Each row is a point on a landscape with many peaks, with its height.
A climber steps from a point to the highest of its 2 nearest points, and stops where none of them is higher. Distance is the straight distance between rows; heights are no part of it.
j8 height 9.0: [  1   5  12  27   2  -4  16  12  26  14   2  -8  18  21   7  -8 -12 -11
 -20   4 -19 -18]
j75 height 46.9: [  2   4   7  15  -8  -3   7 -13   7   3  -5   5   2   3   8  13  -3 -12
 -14   5 -23   6]
j441 height 5.1: [ 11  15   2  24  -4   8  14  14  19   9 -10  10  18   9   7  -5 -13  -8
 -24   5 -14  -9]
j945 height 9.5: [  0  -6  15 -25  23  -8  12  -2  -3  -2  -1 -16  -4   5  22  -2  -9  -1
  -2   7   7   6]
j588 height 40.3: [-20   3  -4  -8  12   4  -3   9 -13 -10 -10   1 -12   5 -23 -19  25  -3
  26  -9   7  -4]
j222 height 13.4: [-10  10 -30 -14 -22  16  -2  12 -11  -3   2   5  -5  12  -2 -11  14  11
  12 -15   4 -16]
j298 height 72.0: [  1 -20  26   4  23   5   2  -5  -9  10  -2  -8  -4   4 -24  -6  -6   6
   0  11   0   9]
j795 height 75.5: [  2 -21   6   0  14 -15   4 -26   1  15   0  -1  -9  -5  -7   7   8  -9
   6  18 -14  -7]
j654 height 43.9: [ -6   7  -5  14  -6  16   2   5   4  -4  -1  21   4   5 -20 -11   4  -6
   6 -14  -7  28]
j685 height 14.4: [-13  14 -20 -20   2   1   7   5  -2   3   4  10  -2   2   6  -6  15 -18
   6 -11  11   4]
j779 height 6.2: [  7 -27  23 -10  17   5 -16  -3  -8  -1   3 -24   9   5   8   5  -7   4
   0  12  -7  17]
j709 height 73.7: [ -3 -25  24   4  23  -5  -3 -15  -7  16  10 -10  -6   4 -18   7   7  -5
   5  16  -9   4]
j635 height 20.4: [ -3   9   1 -17 -21   0   7  -7  -9  -8  14  13  -9   6 -10   4   3   3
   8   1   0   4]
j584 height 12.9: [  3  -3  -7   5  -7 -18  -4 -20   6   2   0  -5  -1 -14  19   5   6 -16
 -14  -6  -4 -11]
j424 height 65.2: [  3  -6  12   1  -2  -4   0   4  -2  14   5 -19 -11   8  31  21  -8 -11
 -14   1  -1 -24]
j707 height 40.8: [ -1 -12  15   9  20   5 -14  20  -3 -14 -17  -1 -13   0 -15 -18 -10   9
   2  -8  16  25]
j246 height 57.5: [  0   8 -10   8  -3   0   2  -6  -1 -12   4  19  11  -6 -22  -9  13   4
  20  13 -15  13]
j404 height 72.1: [ -3 -22  19  16  24   4 -10   0   3  12   7   1  -4  -2 -32 -22  -3   7
  -9   3   6  19]
j518 height 30.3: [  5 -20   8   5   3  16 -23  12  -1   4   2 -17   0  11  16 -10 -22  11
 -21   6  -2  28]
j206 height 38.0: [ 13   7 -35   6 -28 -14  -7   2   4 -21  11   1  11 -19   9  14   7  19
   8 -12  -5  -6]
j985 height 15.1: [ -6  28  -2 -13  -4  18  17  18  14  13   0   5 -13   6  22   5  -6   7
  -9  -6  23  -4]
j852 height 23.5: [-17  30 -13  -3 -12  26  12  14   6   6  -8  21 -10  13  10   0   3  -6
   3 -16   2   5]
j769 height 11.2: [  5  -5   4  32  15 -12  -6 -14  12  -4  -2  -4  18  -3   7   3  10 -13
 -21  11 -17 -12]
j447 height 10.5: [  2  -7   7  36  11 -13   5  -2  22   5   3  -8  15  15  17   1  -2 -14
 -16   6 -24 -15]
j478 height 12.5: [ -7  25   7 -21  12   7  17  17  13  -2  -1  -1  -8   7  32  -5  -7   5
  -5  -5  18   5]
j429 height 8.0: [  5  -5  25  -5   1  18 -12   9 -11   0  -2 -21  14  11  10   8 -15   2
 -18   7   3   1]
j648 height 33.7: [  3 -25   7   9  14   5 -17   7  -5   1   3 -12  -6   3   3 -23 -17   8
 -13  14   3  31]
j740 height 35.8: [ -3  -1   7 -16   7   4   7   8 -15 -12 -16   3 -15   1 -18 -10  -3   5
  24  -1  16  -9]
j736 height 10.1: [  5   4  14 -24   4  12  -4   4  -7  -7  -7 -10   7   5  17   5 -15   2
 -11   7  14  -2]
j668 height 19.5: [ -2  17 -28 -12 -22 -10   0 -10   8  -3   7  12  -7  -7  14  15   6  -2
  -1 -11   4  -1]
j616 height 18.9: [-13  31   3  -1  -9  30  12  26   5   5 -12   9 -17  11  11  -1   0   1
  -2 -15  16  -7]
j883 height 9.1: [ -4  11 -21 -21 -21   9   3  10 -10  -2   6   6 -11   8   2   3  -2   8
  11 -10  21 -12]
j173 height 22.8: [-10  22 -34   1 -12  15   3   7  -3  -7  -7  13   3  10   0 -11  12  -2
  11  -6 -14   4]
j373 height 74.9: [ 17 -16 -15  13  -5 -19  -5 -26   6   2  -5 -14   5 -26   7  12   1   8
   6 -11 -10 -15]
j722 height 62.6: [  4  -4   8 -12   5  -7  11  -4  -5   6  -1   1  -3   0  -9  -1  -3 -11
  -2   5   9  -8]
j785 height 82.4: [ 18   8 -26  22  20 -11   5  -3  -3  -5  -1   9   4 -20 -19   5  -6  16
  11  21  -3  -4]
j228 height 58.9: [  0  -1   0  16  -1   8  -4  -6   6  -3   1  21   8  -4 -33 -13   5   3
   9   2  -9  27]
j723 height 23.4: [ -1  -6  16 -16 -20 -10   0 -10 -14  -6  16  -2  -1  -3 -16   4   5   5
   8  10   0  -4]
j811 height 38.2: [-11   0  -6 -11  19   0  11  12  -7  -5 -22   4 -19   3 -11 -16   7  -5
  21 -12  15 -10]
j397 height 53.1: [ 15 -24  -1  12   0  -4   0  -9  -1  21  -8  -6   6   4  -6  13  -8  -7
  -7  10  -7 -33]
j806 height 68.4: [ -2   2  18  -6  16   0  18   7   2   0  -3   1  -1  10  -2 -12  -6  -5
  -6  -4   9   6]
j912 height 7.0: [  6 -16  26  -9  19   4  -5   5 -12   2  -3 -23  14  10   2  -1  -8  -1
 -12  13   7  -3]
j379 height 65.5: [ -4  14  14   5 -12   9   7   6   5   9   4  11   5  14   1   3  -6  -7
 -24  -9   0  11]
j937 height 28.5: [  0   9 -41 -10 -28  -6  -4   2   2 -12  15  10   3  -7   8   8  16   9
  11 -11  -3  -5]
j451 height 57.1: [ 13 -15  -7  -2  -1  -3  11  -9   0  13  -9   4  -1  -4 -14   0 -12  -2
   3   6   3 -21]
j416 height 42.5: [-11   0 -18  -3   7   1  -1   3  -1  -7  -1  10   4  -5 -22 -25  26   2
  30   3  -1  -7]
j130 height 61.7: [ 12   7 -22  20   8 -25  -7  -4   0 -11   8   1   8 -32 -13   7   7  15
   9  19   0  -8]
j514 height 71.3: [ -9  -1  20  14 -21   1 -16 -20  -5   0  15 -12  -5   0  14  18  10 -11
 -18 -14  -9   9]
j603 height 17.9: [-18  16 -16  -7 -11  16  -2  10 -10  -6 -11   6  -8  17  -9 -14  17  -3
  14 -18  -1  -7]
j33 height 61.2: [ -9   7  17  -5  23   5  10  23   5 -13 -10   1  -7   7   2 -16  -4  -2
   2 -17  15  13]
j971 height 57.7: [ 12 -18  -1   4  -2  -4   3   4   7  27  -3 -20  -2   0  19  17 -14  -4
 -13  -9   0 -34]
j469 height 17.4: [-10   8 -15 -20  -8  -4   6  -1  -5  -6  11  12  -6   1 -10  -8  16  -5
  21  -5   3   2]
j850 height 14.9: [ -5  18  -6  -4 -21 -14  -6 -24   6  -6   6   5  -7  -9  20  12  10 -12
 -13 -12  -1  -3]
j20 height 39.7: [  7  22 -12  10 -16  -6   5 -10   5  -6  -5  16   3  -4   7  12  -3  -6
 -10   4 -20  11]
j704 height 51.7: [  3 -21  17  19   8   0   2  -8  -2  13  -1  -2   0  12  -1  17   3 -12
  -4  13 -16 -19]
j832 height 51.4: [  6  -1 -11   8   8 -20  -8 -16  10  -2   2   9  14 -26 -14  -1  10   3
   6  21  -3  -8]
j777 height 47.3: [ 12 -14  -2 -14   0  -9   3  -3  -2  20  -2 -16  -2  -7   7  12 -16   0
  -9  -9  15 -23]
j262 height 4.2: [  2 -16  17 -15  -1   3 -13  -3 -15  -2   9 -17  -4  -3   1   8 -10   8
   3   7  -3  30]
j247 height 16.3: [  6   5 -14 -24 -12   2   4   5  -7   6   3   0  -7  -5   7  11 -13   6
  -1  -8  24 -16]
j486 height 11.8: [  3 -11   6  10   8 -19  -4 -16   9   5   1  -5  11  -6   3   2  12 -19
 -15   6  -4 -14]
j537 height 50.0: [ -9  -5  13   0  21   5  -8  29  12 -18 -22   0 -11   6   5 -15 -10  10
   3 -19   8  28]
j140 height 50.5: [  0 -12  19  18   0  -1   9  -6   5  16   4  -1  -5  15  10  14  -1 -11
  -7   1 -23   0]
j967 height 10.8: [ -2  10   3 -28  21 -13  14   9   6  -2   3 -10  -3   3  30  -5  -7  -4
 -11  -2  14   1]
j71 height 63.8: [  0  -9  12   4 -12  -2  -7 -14 -12   7   4 -12 -11   4  19  22   0 -12
  -8  -3  -8 -19]
j144 height 31.6: [ 14  -5 -14 -19 -13  -4   8  -1   6  14  -1  -7   3  -8  -1  19 -15   9
   1 -27  13 -20]
j932 height 21.6: [  2  -2  19  -4   5  19  -6  13   3  -1  -1  -9   0   8  13  -5 -24  14
 -15  -4   6  25]
j703 height 26.6: [  0  -2  17 -22  -4  -1  -2   0 -19 -12   9  -6   2  -2 -19  -6   1   8
  15  11  12   8]
j742 height 30.8: [  2  27 -27   7 -16   4   1   4   1 -10  -1  20  10   1   5   6   3  -3
   0   2 -11   8]
j899 height 47.0: [ 12  -2 -31   7 -10 -19 -11   5   5 -15   9  -1  18 -27  -5   4  14  18
  14   2   0  -9]
j477 height 36.2: [  1 -19  12   9   7   7 -17  11 -10  -3  -5  -2 -13  -5 -16 -24 -15  11
  -7   8  14  31]
j366 height 47.2: [-12  10  -9   9   9 -16 -12  -5   9  -8  13  12  25 -23 -19  -9  19   4
  16  25  -4   1]
j896 height 65.8: [  6  15 -26  18   9  -3   4   2  -4 -13  -3  15  14  -8 -15  -4   9   7
  14  21  -7   2]
j610 height 31.7: [  1  -3  12 -28   1   9  -4   5 -19 -27 -10  -2  -8   2  -7 -11  -2  16
  30   4  11   3]
j624 height 53.9: [ 14 -10 -17  -6 -12 -14   0 -16  11   7  -1  -6   3 -16   4  19  -8   3
   2 -22   0 -13]
j762 height 44.8: [-15  11 -23   9   7  -4  -9   6   0 -10   6   8  22 -13 -18 -18  28   9
  26  19  -8   1]
j344 height 82.1: [ -6   8  21   5 -13   3   0  -3   1   6  10  -7   1   9  14  17   0  -7
 -28  -7  -1   5]
j507 height 66.9: [ -1  -4  15  14 -27  -1 -10 -29  -8  -1   8  -5  -7   2  11  15   9 -10
  -2  -1 -21  -7]
j695 height 67.2: [ -6 -11   4  18   5   0  -8  -2   7  10  10  13   1  -7 -31 -18   2  -2
  -5   1   0  30]
j509 height 13.9: [  1  12  23 -16   5  22   8  10   2  -1 -10  -7  -2   8  19   4 -18  12
  -7   1   8   9]
j951 height 30.5: [-13  17   0   4  -6  21   9  13   1  -3  -9  19 -10  12  -7  -7   1  -6
   6 -21  -1  15]
j930 height 69.8: [  8 -24  -5   2  -4 -21  -5 -26   1  10   2 -10  -7 -15   0  10   4  -2
   6   5  -8 -21]

For each start below, name the point where the climber stops.
j967 => j404
j742 => j806
j779 => j806
j518 => j806

Call two points neighbours if one is among the 2 nearest of the other. Go from one point of each pair to the other, from neighbour to neighbour, staying as high as possible. Name the lowest point that can't be avoided.
j785 / j373 => j246
j344 / j785 => j144
j373 / j795 => j930
j424 / j806 => j75
j404 / j795 => j298
j344 / j424 => j71
